Each row is a point on a tangle of strands that fork, close into loops and nearly touch. The rows are in no order.
In the rows, zero is written as 128.
Points whose rows are less than 93 apart are linked; no others are. Some points are linked to none.
z545: [146 193 135 185 173 101 128 123  68 148 116 145 126 145  94  83 112 144
 153 140 162 153]
z520: [193 128  97  86 129 141 123 117 135 144  80 115 152 100 159 122 141  99
 132 100 128 114]
z713: [ 95  84 157 107  88 106  98 113 136 125  97 152 115  82  92 111 135 148
  84 109 106 157]
z826: [ 97 118 122  68 105  88 102 138 179 139 150 177 119  77 111 151 142 123
  93 138  89 110]
z776: [ 55  66  78 101 111 124 159 111 137  99 163 103 109 157 100 149 147 134
 157 135  79 111]
z938: [110 120 117 125 112 104 114  71  54 127  82 105 126  92  95  84 139 174
  78 115 129 198]
z199: [ 70 111 115 134 137 101 151  90  77 109 119 122  95 138  79 115 127 152
 136 151 114 159]
z672: [145 188 148 202 126 101 102 129 145 158 130 145 163 140  80  72 124 136
 147 186 152 157]
z569: [107 126 145 154 109 140 136 151 165 145 171 151 118 143 140 173 128 138
 143 172 137 107]
z62: [ 58 104  65 102 126  79 151  94  96 120 138 131 109 132  69 129 138 153
 130 160 105 150]
z237: [144 142 131 155 117 134 116  95 107 131  83 122 124 120 116 113 103 126
 168 143 153 134]
z562: [200 130 112 116 118 150  95 120 144 152  84 136 161  90 136 118 137 106
 145 130 135 117]
z918: [108 105 102  84 111 147 128 156 187 125 193 151 125 125 150 176 150 121
 107 142  87  85]
z515: [ 90  74 171 154 143 150 152 105  89 100 110  76 103 143 117 117 148 156
 171 115 108 181]
z880: [ 82 135 185 183 117  98 107 115 129 106 116 153 119 126  83 105 118 165
  94 155 127 170]
z884: [132 144 155 146  84 106  43 124 188 144 114 140 147  97  91  93 142 153
 106 163 134 153]
z225: [178 181 137 184 100 132 108 121 153 164 105 131 178 111 104  55 123 128
 144 161 147 146]
z973: [164 159 139 105 148 111 122 147 130 145 119 152 140 125 145 131 132  98
 128 121 130 112]
z708: [105  79 111  85 104 125 141  77 112 111 102  95 100 106 109 111 133 125
 132 108 117 139]
z507: [115 101 155 150 119 138 136  74  56 127  70 108 117 103 105  96 122 161
  93  98 129 189]
z914: [128 143 158  88 151 136 131 171 165 127 194 172 132 102 180 167 141 106
  80  98 108  84]
z742: [140 136  93 114 161 128 186 121  91  99 119  99 140 181 159 147 108  98
 145 125 135 100]
z193: [187 163 123 131 157 169 144 154 150 115 136 123 142 140 190 167 125 106
 122 126 149  98]
z572: [145 161 129  79 158 163 134 168 161 107 181 145 149 111 186 184 124 103
  88 102 110  87]
z168: [197 175 157 177 124 149  98 121 129 148  87 123 139 114 155 121 113 110
 158 119 170 105]
z644: [135 144 118 118 145 121 159 122  98 129 136 132 128 149 145 135 116 105
 142 123 141 113]
z228: [149 143 187 121 118 127 112 122 114 138  95 128  86  83 130 103 119 120
 100  71 146 121]
z207: [118 100 100  81 102 114 121  98 132 133 117 109 117 111 117 138 134 113
 134 123 112 103]
z517: [114 111 166 101  94 150  61 132 192 113 135 149 116  34 116 136 140 143
 101 118 114 103]
z986: [129 135  92 135 145 130 156 174 156 111 169 134 142 211 159 185 112 131
 126 187 126 129]
z411: [104  87  78  91 151 187 152 157 164 102 166 105 154 171 169 167 124 124
 104 104 108  74]
z852: [119 134 175 111 150 174 140 169 128 152 187 116 100 126 177 148 143 108
 125  52 117 102]
z754: [177 167 170 163 104 135  60 116 153 140  87 123 129  99 132 105 116 116
 131 129 165 116]
z405: [181 137  84 102 171 146 166 147 109  83  96  76 142 190 171 147 109  96
 131 107 147 101]
z190: [ 85 114  78 173 120 139 160  93 107 103 134 112 119 145 101 143 124 149
 184 200 129 143]
z557: [126 110  76  95 111 114 142  70  75 132  88  87 127 114 116  95 122 132
 141 101 133 156]
z982: [161 121 179 131 123 130 137  93  75 138  74 105  88 103 134  89 104 119
 104  46 152 150]
z300: [125 116 154 192 123 164 138  77  82 102  70  92 101 113 120  99 102 138
 155 118 163 174]
z258: [ 96 100  96  64 106  79 119 102  98 151 103 132 130  92  95  94 138 139
  96 104 112 169]
z73: [128 119 103 109  96 111 112 102 115 145 104 130 133 102 114 121 127 123
 152 144 133 127]
z764: [128 153 125 140 151  96 165 161 124 133 176 155 149 201 138 165 108 131
 138 184 128 130]
z249: [115 172 150 177 161  86 138 128  87 138 136 150 118 144  92 121 120 145
 137 155 156 149]
z98: [ 98  89 104  92 133 139 176 131 113  99 146  93 127 146 152 147 138 103
 128  88 104  82]
z575: [192 176 144 154 108 108  84 156 181 165 109 161 179 103 108  71 133 115
 130 150 149 122]
z410: [ 86 123 166 153 115  69 100 129 141 118 134 163 106 122  77 109 127 166
  70 158  97 158]
z592: [195 168 128  99 176 111 152 153 114 146 109 150 140 147 151 122 130  80
 121  99 137 110]
z124: [151 158 145 134 162 196 158 163 139 131 169 125 131 159 200 174 119 110
 105 104 144  96]
z943: [160 150 171 133 115 132  85 126 138 128 103 134 113  74 134 127 117 111
 117 104 149 108]
z603: [127 127  84 104 146 123 145 157 142 104 148 121 150 161 153 172 133  99
 109 145 124  89]
z29: [174 182 121 174 142 114 134 109  72 162  85 130 141 123 116  76 115 134
 146  99 164 148]
z859: [168 159 102 140 157 110 158  93  55 152  95 112 135 132 116  85 121 127
 155 106 150 155]
z593: [205 171 156 160 144 158 107 157 145 135 123 142 148 113 181 150 126 108
 137 125 159  96]
z325: [102  82 106 101 102  91 124  72  76 126  87 123 125  77  91 106 132 161
  96 113 117 181]
z486: [174 148 129 174  95 139  81  82 108 130  55  98 140 105 106  70 120 147
 139 122 156 172]
z787: [190 141 111 136  92 138  87 101 131 156  65 118 159  86 128  77 131 132
 149 108 152 145]
z202: [ 88 134 115 194 126 154 162 109 101 115 137 121 116 176 126 152 108 141
 190 185 153 142]
z978: [ 92  88 179 129 146 157 124 135 112 139 154  60  95 177 155 149 141 148
 180  66 117 150]
z966: [190 157 121  71 168 139 118 175 165 102 145 140 150 100 178 146 140  95
  96  96 132  94]
z722: [150 155 125 163 142 151 140 177 171 137 169 146 148 181 159 189 106 136
 136 211 152 134]
z866: [127 136 115 134 134  75 124 143 150 159 139 169 162 135  99 119 125 128
 144 191 107 141]
z261: [158 148 139 130  88 113  57 147 191 174 115 162 171  78  96  94 139 127
 113 153 125 119]
z923: [ 50  80 103 100 112  85 126 100 131 110 154 146  94 119  69 122 141 150
 111 152  87 150]
z4: [107 133 180 115 145 151 118 191 171 154 210 173 105 109 170 164 131 128
 113  97 119  88]
z791: [ 95 136 142 163 138 112 143 114  82 116 122 138 106 129  89 131 109 147
 134 152 142 157]
z953: [107  82 116  61  74  98  98 100 137 144 105 136 115  65 101 112 141 139
  87 105 116 144]
z956: [ 70  61 106 104  99 157 140 123 151 115 154  93 114 138 122 145 159 128
 165 128  95 110]
z521: [ 84 134 137 183 130 132 173 135 113 132 167 140 108 184 126 155 107 148
 149 153 154 137]
z35: [158 187 157 208 139  95 113 158 144 153 142 154 166 161 109 116 103 132
 160 200 155 131]
z232: [213 148  91 137 154 161 143 154 143 110  91 110 158 168 160 140 129 100
 170 153 153 126]
z638: [112 121 166 167  72 111  48 108 191 113 113 135 125 106  85 126 133 154
 122 185 126 146]
z930: [109  84  83  90 161 166 173 148 125  88 135  83 156 179 173 156 115 116
  99  96 123  75]
z462: [190 136  73  75 193 129 169 153 109 106  98 109 162 181 153 110 126  80
 115  89 132 120]
z921: [ 89  93 151 149 158 164 171 129  91 128 155  73 100 195 160 135 125 128
 171  81 128 122]
z313: [ 63  81 136 116 115  57 117 114 138 113 151 178 100 114  68 112 137 176
  76 154  87 161]
z408: [129 109 171 159 130 153 151  75  64 113  66 106  91  99 125  81 123 137
 126  78 151 162]
z947: [ 83  87 116 134  92 151 122 142 176 132 177 128 123 142 133 159 148 141
 157 159 101 110]
z662: [105 105  84  83 137 166 135 165 184 104 188 119 151 149 166 185 139 122
  96 126  82  85]
z368: [192 143 101  68 150 159 116 138 149 121 112 112 157 111 157 146 145  88
 107 116 121 103]
z349: [ 51  73  95  99 104  92 144 128 152 105 181 145 103 133  91 143 144 145
 142 162  93 125]
z995: [154 137  73 105 137 110 152  83  44 150  93 109 145 122 124  82 135 125
 132  94 139 153]
z317: [ 93  99 132  85 128 132 147 148 129 118 165 117 102 123 141 143 147 109
 115  84 102  80]
z323: [152 153 150 191 119 148 108  90  94 119  70 105 111 120 109  94 103 145
 153 137 167 159]
z692: [118 123 174 118 159 179 129 150 121 151 166  73  92 147 179 147 148 137
 164  48 125 118]
z234: [107 127 170 183  87 120  90 111 154 103 107 133 133 119  92 121 120 152
 125 180 137 164]
z885: [ 82 124 155 185 111 145 134 155 136 133 160 143 114 166 136 149 119 153
 161 157 140 127]
z917: [107 110  32  76 148  78 149 120 117 126 131 130 158 159  95 126 142 116
 130 159  77 135]
z877: [105 106 135  80 105 116 118 136 141 129 155 156 100  82 119 147 149 119
  97 103  98 102]
z663: [ 70 115 133 170 140 152 186 140  92 124 166 112 103 197 138 138 113 136
 172 116 126 133]
z998: [111 121 121  85 107 100 107 162 186 130 185 186 128  93 125 170 149 124
  95 162  82  86]
z960: [200 158  91  93 189 111 166 177 138 121 109 140 150 162 143  96 132  88
 113 100 140 117]
z56: [170 171 142 192 138 126 134 170 147 144 146 146 159 171 153 156 109 125
 150 198 163 125]
z633: [120 157 176 131 155 188 141 173 147 144 193 145 114 119 197 163 128 109
 115  76 137 100]
z417: [102  90 184 106  86 122  85 134 171 123 119 153  97  61  98 118 148 139
  84 104 101 134]

A fork is a point with three links, a tip a point with one. Leave the first point through the second and follow the links. Name the first fork or tip that comes.
z261; z884 => z923
z408; z507 => z517
z572; z966 => z323
z228; z943 => z633
z633; z124 => z408
z884; z261 => z764
z923; z349 => z521

How many points has the smallest loop of links through each point below? Write 0 if it is on no loop.
z168 => 21
z742 => 7
z918 => 9
